Each row is a point on a tangle of strands that fork, close into loops and nearly touch. The rows are in no order.
Points whose rows are less than 97.8 apart are linked; no others are.
dume: 38,-2,-10,48,-16,-8,32,-26,17,4,5,14,-30,18,19,3,19,19,-20,-10,49,-26,-13,53,20,5
fafi: -20,60,43,6,2,9,-33,-3,23,56,33,-12,54,19,-7,24,29,4,22,-21,2,0,-54,-42,-16,8
mapi: 7,-4,11,29,15,-2,6,-19,-27,-20,-18,-26,-63,-25,-64,19,-32,-35,-32,-5,31,-61,34,-10,-3,0
zez: 47,21,-18,-38,-15,33,29,64,13,-18,-8,-52,-6,3,32,20,-3,-21,26,40,-31,-17,11,-28,-2,-14
latof: -6,58,17,9,-12,6,-22,11,57,40,34,-2,54,8,-5,10,27,6,17,7,-12,-1,-66,-12,-9,19
tor: -29,-7,30,-8,8,2,1,-22,-43,20,28,11,-36,-3,27,37,22,-5,-2,-38,4,26,-6,-10,-1,-28
seg: -14,-23,-44,-10,39,-6,23,9,-28,-67,-19,-25,23,25,-16,-15,-42,0,-42,15,-49,15,10,-15,5,-14
fidut: -8,-24,-24,26,36,-5,14,-9,-36,-38,-6,-34,-27,-6,-50,-3,-46,-43,-72,-18,-2,-31,32,-23,48,11
peda: 19,-15,-21,-9,12,-23,17,9,-17,-2,-36,10,1,1,31,-19,1,5,19,31,-40,30,-11,3,-15,-39
Gudo: 9,0,-11,27,-8,-23,21,-9,7,-4,6,-7,-18,3,44,31,33,19,-7,16,-29,28,-19,11,19,-41
goz: -10,-44,4,-6,-6,-34,9,28,-10,-17,-28,11,-6,-5,35,4,23,7,18,9,-38,74,-7,-29,-8,-36
Nezu: -35,55,53,10,11,-1,-33,-21,-1,54,38,0,31,20,12,42,24,19,13,-53,6,11,-44,-42,-2,-6
durup: 6,51,-4,7,-24,-1,-9,30,57,33,26,-18,22,0,21,19,15,21,8,14,-25,9,-65,-6,7,-9
numi: 11,17,-21,-12,-42,-13,2,38,66,-4,-7,5,32,21,14,-19,22,35,47,38,-31,10,-45,9,-11,28
Tenes: -3,-5,4,5,3,12,16,-30,-38,16,18,6,-23,-13,19,17,19,-9,-10,-16,5,0,-3,13,0,-30
Kuv: -30,-33,47,-21,-15,-21,-47,-22,1,8,-45,23,-28,-26,-41,-1,-22,5,41,-13,19,-30,39,-20,-20,37
vefu: 0,34,3,-40,-9,34,-19,0,47,-17,28,12,63,11,-17,-33,1,-39,30,28,0,-27,14,9,-27,42
Sive: 17,-44,-33,26,60,-43,35,15,-55,-7,-27,-3,-37,-6,10,-29,-27,-2,-33,14,-23,52,-19,-2,16,-27
pir: 7,29,11,-27,-34,41,-3,37,67,-11,28,-9,44,20,-18,-12,8,-14,33,20,13,-32,11,4,-17,73
vike: -46,-47,-6,-26,0,-2,-22,-5,-17,-21,-18,16,40,-17,-39,-36,-13,-3,-3,-4,4,31,29,2,-9,16
mor: -24,38,6,17,-8,-11,-25,-30,51,14,43,25,46,6,14,7,31,2,-6,-1,-17,3,-29,10,8,-5
noli: 20,21,0,-21,-41,47,8,51,51,-13,17,-27,13,13,-4,11,4,-18,16,14,14,-43,25,2,-5,49
Sim: 47,3,-49,35,4,-20,0,-51,18,-23,-1,28,5,40,9,-37,19,27,1,31,21,-1,-42,63,0,-6
Bot: 50,-2,-40,19,-8,-29,5,-33,7,15,-34,36,3,17,11,-55,10,28,25,22,19,-1,-31,49,4,10
rido: -25,-3,58,-14,-7,32,-46,20,19,-12,18,0,-27,2,-28,28,-19,14,16,-46,31,-36,63,-20,3,36
pilo: -35,38,-8,-4,22,-22,-45,-64,12,22,22,55,73,-8,-7,-31,4,0,-8,14,-28,22,-37,19,-16,-31
Zaluk: 28,43,-18,-33,4,18,4,5,19,-6,8,-8,21,1,19,1,-4,-23,11,34,-40,-21,-10,-1,-16,-32
bil: -26,6,29,-24,-10,-11,-18,-26,-20,60,2,54,25,-12,14,-27,21,18,30,-21,9,7,-25,0,-17,31
funi: -10,7,20,-4,-24,-3,17,45,-4,23,7,-18,-32,8,42,55,25,27,25,-3,-11,48,-34,-30,5,-3
sirom: 40,17,-35,18,32,17,39,-43,-25,-21,12,-15,-8,-4,-3,-4,-8,-17,-39,15,18,-21,-14,38,10,-36
Toz: -24,-5,24,-20,-30,5,-13,27,20,13,13,10,20,7,9,-2,20,29,31,-12,12,2,3,-10,-15,51
sogo: 44,12,-32,29,49,4,41,-42,-53,6,-2,0,-26,-21,-6,-19,-24,-18,-56,1,29,-16,-26,29,22,-33
runet: -6,52,35,-7,-7,21,-9,67,29,11,45,-70,-5,12,8,75,19,22,23,-8,14,14,-26,-42,-19,1
rul: -19,-33,37,13,-3,21,-22,18,-4,-20,12,-20,-49,3,-20,43,-16,0,-18,-45,25,-19,66,-3,11,-3
pezo: 2,-31,-30,2,36,-19,18,-6,-51,-8,-32,8,3,-7,1,-29,-13,1,-10,18,-30,38,-16,1,-3,-36
Gil: 10,23,-5,-30,-9,60,-12,4,28,-25,16,-9,36,-4,-29,-14,-22,-58,-2,21,22,-41,52,15,-14,25
Nini: -13,5,19,-30,-2,1,-14,-29,-51,64,-7,50,4,-30,11,-31,4,-19,23,-23,8,0,-13,-3,-14,-4
tasuv: 3,59,14,-14,-16,24,-9,62,59,4,49,-80,15,7,12,58,14,-6,2,2,-9,2,-21,-45,3,-14
Temes: 18,42,-26,-17,10,-10,-8,-31,5,22,-5,28,32,4,21,-13,-10,-4,3,33,-48,0,-39,18,-21,-58
Donuk: 29,17,-51,28,51,-7,20,-51,-42,-14,-15,17,-8,5,-36,-50,-51,-17,-63,1,25,-27,-22,19,36,4
lova: -38,-57,58,-8,-12,-23,-52,4,7,-9,-34,12,-39,-15,-33,15,-20,18,32,-30,14,-3,49,-24,-6,24
Vilu: 40,20,-6,-14,-22,45,6,24,29,-11,-6,-31,-4,-5,-17,7,-15,-46,0,13,25,-57,53,4,1,15
poz: 23,44,-4,-52,-10,39,9,37,6,-7,20,-38,10,-5,20,15,5,-34,21,15,-20,-25,6,-32,-11,-12
fosib: -36,-6,6,-39,-4,-22,-31,6,6,-11,-4,25,59,-11,6,-33,21,-4,36,6,-27,31,6,-28,-29,-2
teg: -11,-21,7,-47,-1,7,-10,31,-28,10,-12,-4,0,-14,10,-13,-4,-32,30,-14,-7,21,27,-32,-14,-13
zosup: 9,-7,-12,44,39,-16,22,-17,-42,-8,-11,-27,-59,-25,-48,3,-41,-35,-62,-8,29,-36,12,-8,29,-7
fereg: 5,-16,-16,24,18,-13,22,-52,-47,26,-5,33,-12,-15,4,-17,11,6,-16,0,11,14,-28,40,7,-27
Savun: -2,4,-1,-60,-7,1,-11,37,-9,1,-18,10,35,-13,19,-30,5,-20,48,11,-28,18,12,-38,-27,-5
nes: 0,-42,15,42,4,6,13,4,-18,-16,14,-25,-58,4,11,44,7,10,-32,-28,19,2,39,17,17,-12
piv: 21,-10,10,22,-18,-20,7,-23,-16,55,-46,28,-32,-19,6,-17,-3,10,14,-10,26,-18,-2,15,6,11
nibim: -42,23,38,-2,0,-11,-16,-18,-15,26,38,18,0,4,27,31,35,14,11,-33,-3,20,-24,-24,-4,-5
Teso: 29,18,-40,-7,43,16,34,-26,-30,-36,4,-27,9,5,-9,-1,-30,-18,-46,29,-20,-19,-4,18,-1,-36
zefa: -22,49,15,6,12,-12,-45,-50,44,25,39,44,72,7,-2,-26,21,-11,0,3,-19,1,-36,10,-9,-7
Kape: 39,-15,-27,67,16,-31,21,-9,2,-13,-9,-8,-48,-2,-4,-10,-4,12,-35,-1,47,-11,14,37,18,2
Fomuf: -15,-14,19,-17,-24,-11,-35,-18,15,31,-36,29,5,-25,-26,-24,-13,0,26,-6,26,-24,33,2,-16,41
nemid: -14,-46,20,7,-22,-28,-7,-2,-7,39,-33,33,-15,-8,18,-11,7,28,26,-18,8,26,8,9,4,26
bur: -18,-48,16,-1,-26,-4,1,52,15,-26,-9,-19,-18,11,17,18,15,11,13,-15,3,25,50,-15,-1,15
Rin: 28,5,22,21,-9,18,9,-7,-4,12,-19,-8,-57,-13,-17,28,-18,-24,-18,-14,41,-64,35,-1,5,-6
zis: 35,7,-4,3,-7,17,3,11,4,7,-30,-18,-20,-21,-19,-7,-17,-37,2,11,25,-49,44,-5,1,3
dovak: -32,-32,-41,21,42,-12,32,-13,-27,-82,7,-31,6,28,-6,9,-23,7,-73,-1,-53,22,6,-13,40,-19
gamo: 33,10,-32,-7,-28,-18,4,-12,30,10,-17,32,23,27,17,-43,13,29,43,34,-12,0,-42,38,-7,19
ref: 7,5,29,18,-34,31,9,9,40,1,27,13,-18,19,5,33,7,41,-8,-19,40,-37,10,28,11,44
lorog: -10,-46,-34,35,52,-29,41,2,-52,-43,4,-22,-30,6,-1,-6,-25,-2,-61,-8,-30,37,-4,-8,43,-11
ridog: 5,22,-10,-7,-38,-1,5,48,56,-13,11,-22,17,11,19,15,22,21,30,29,-33,4,-23,-10,0,12
Pubuk: 20,11,-58,1,54,-4,26,-42,-49,-18,-19,9,14,25,-17,-43,-45,-1,-42,18,-20,-5,-25,20,3,-13
lipa: -17,5,9,-46,15,16,-13,-14,-61,34,5,18,2,-25,4,-20,-2,-41,21,-28,0,9,4,-23,-18,-26
bisu: -1,13,-16,24,-12,-19,3,-34,19,-4,19,18,6,3,25,9,33,22,-2,11,-21,11,-29,33,11,-32
Nezef: -12,22,41,-3,-11,15,7,64,7,11,27,-40,-42,14,24,77,17,46,30,-15,8,41,-26,-32,-9,6
Non: -34,-29,4,-16,-7,0,-32,-28,-2,10,-21,22,29,-26,-49,-34,-19,-11,2,-9,23,0,38,13,-14,31
fur: -46,-40,-7,-36,5,-19,-22,3,-14,-38,-17,20,55,-14,-16,-39,-3,5,12,8,-24,54,7,-15,-28,-6
gavo: 10,-3,4,18,-21,-6,35,20,2,7,11,-20,-39,8,51,49,32,20,4,8,-16,22,-17,-8,20,-12
Vokug: -10,35,-29,-13,17,-21,-24,-65,-6,19,-5,55,49,0,-4,-37,-9,7,-3,32,-35,14,-47,36,-23,-41
sobi: -9,-35,-6,-1,-11,16,3,35,9,-42,9,-36,-6,5,0,15,13,-12,-7,0,0,7,57,-4,-2,-2
Piba: -26,-62,49,13,-24,-15,-32,31,21,-9,-22,4,-40,3,-1,22,-6,44,17,-35,14,13,49,-11,7,31
Pif: 32,-32,-6,63,15,-16,34,14,0,-11,1,-30,-66,2,18,24,7,10,-35,-7,25,0,32,22,23,-6
vozo: -20,-46,-20,-14,27,-4,10,15,-46,-42,-20,-16,11,-6,-11,-11,-21,-14,-20,2,-33,41,2,-18,2,-32
tif: -24,8,24,-30,-18,-8,-15,10,4,44,1,31,43,-5,10,-33,27,24,50,-6,3,10,-26,-15,-22,52
pemi: 38,3,-21,7,-1,-7,15,-33,-21,37,-32,35,-3,-10,7,-41,-1,-3,14,11,16,-11,-16,33,1,-6
mimiz: -4,1,47,14,-33,36,-21,34,46,-9,14,-3,-33,12,-17,41,-11,42,6,-24,35,-46,42,0,12,50
Pog: 1,-26,-18,-2,10,34,6,23,-6,-45,0,-55,-7,-6,-41,10,-24,-33,-38,1,11,-17,62,-7,10,-4
veguv: 5,-1,-31,8,26,30,13,-11,-17,-44,-10,-40,-6,-8,-63,-9,-49,-48,-57,4,16,-38,40,-4,29,9
Ruzir: 8,18,11,25,-34,14,25,-22,30,9,33,24,-10,21,19,28,31,32,-10,-7,27,-25,-45,39,10,22
pevi: -18,-78,14,2,-8,-45,4,18,-25,10,-41,23,-17,-12,20,-11,13,12,18,-10,-9,73,3,-10,-5,-6

How many points has the smallest loop of links through each point below? Write none if it is on no loop.
Teso => 5
rul => 9
noli => 5
durup => 13
pezo => 6

A fork is a point with three links, a tip a point with one. Leave the first point through the second and follow the links. Name the first fork or tip that comes.
runet; Nezef => mor
bisu; Gudo => tasuv
Non; Fomuf => Vilu
pemi; fereg => latof
pezo; peda => pemi
fur; fosib => Toz
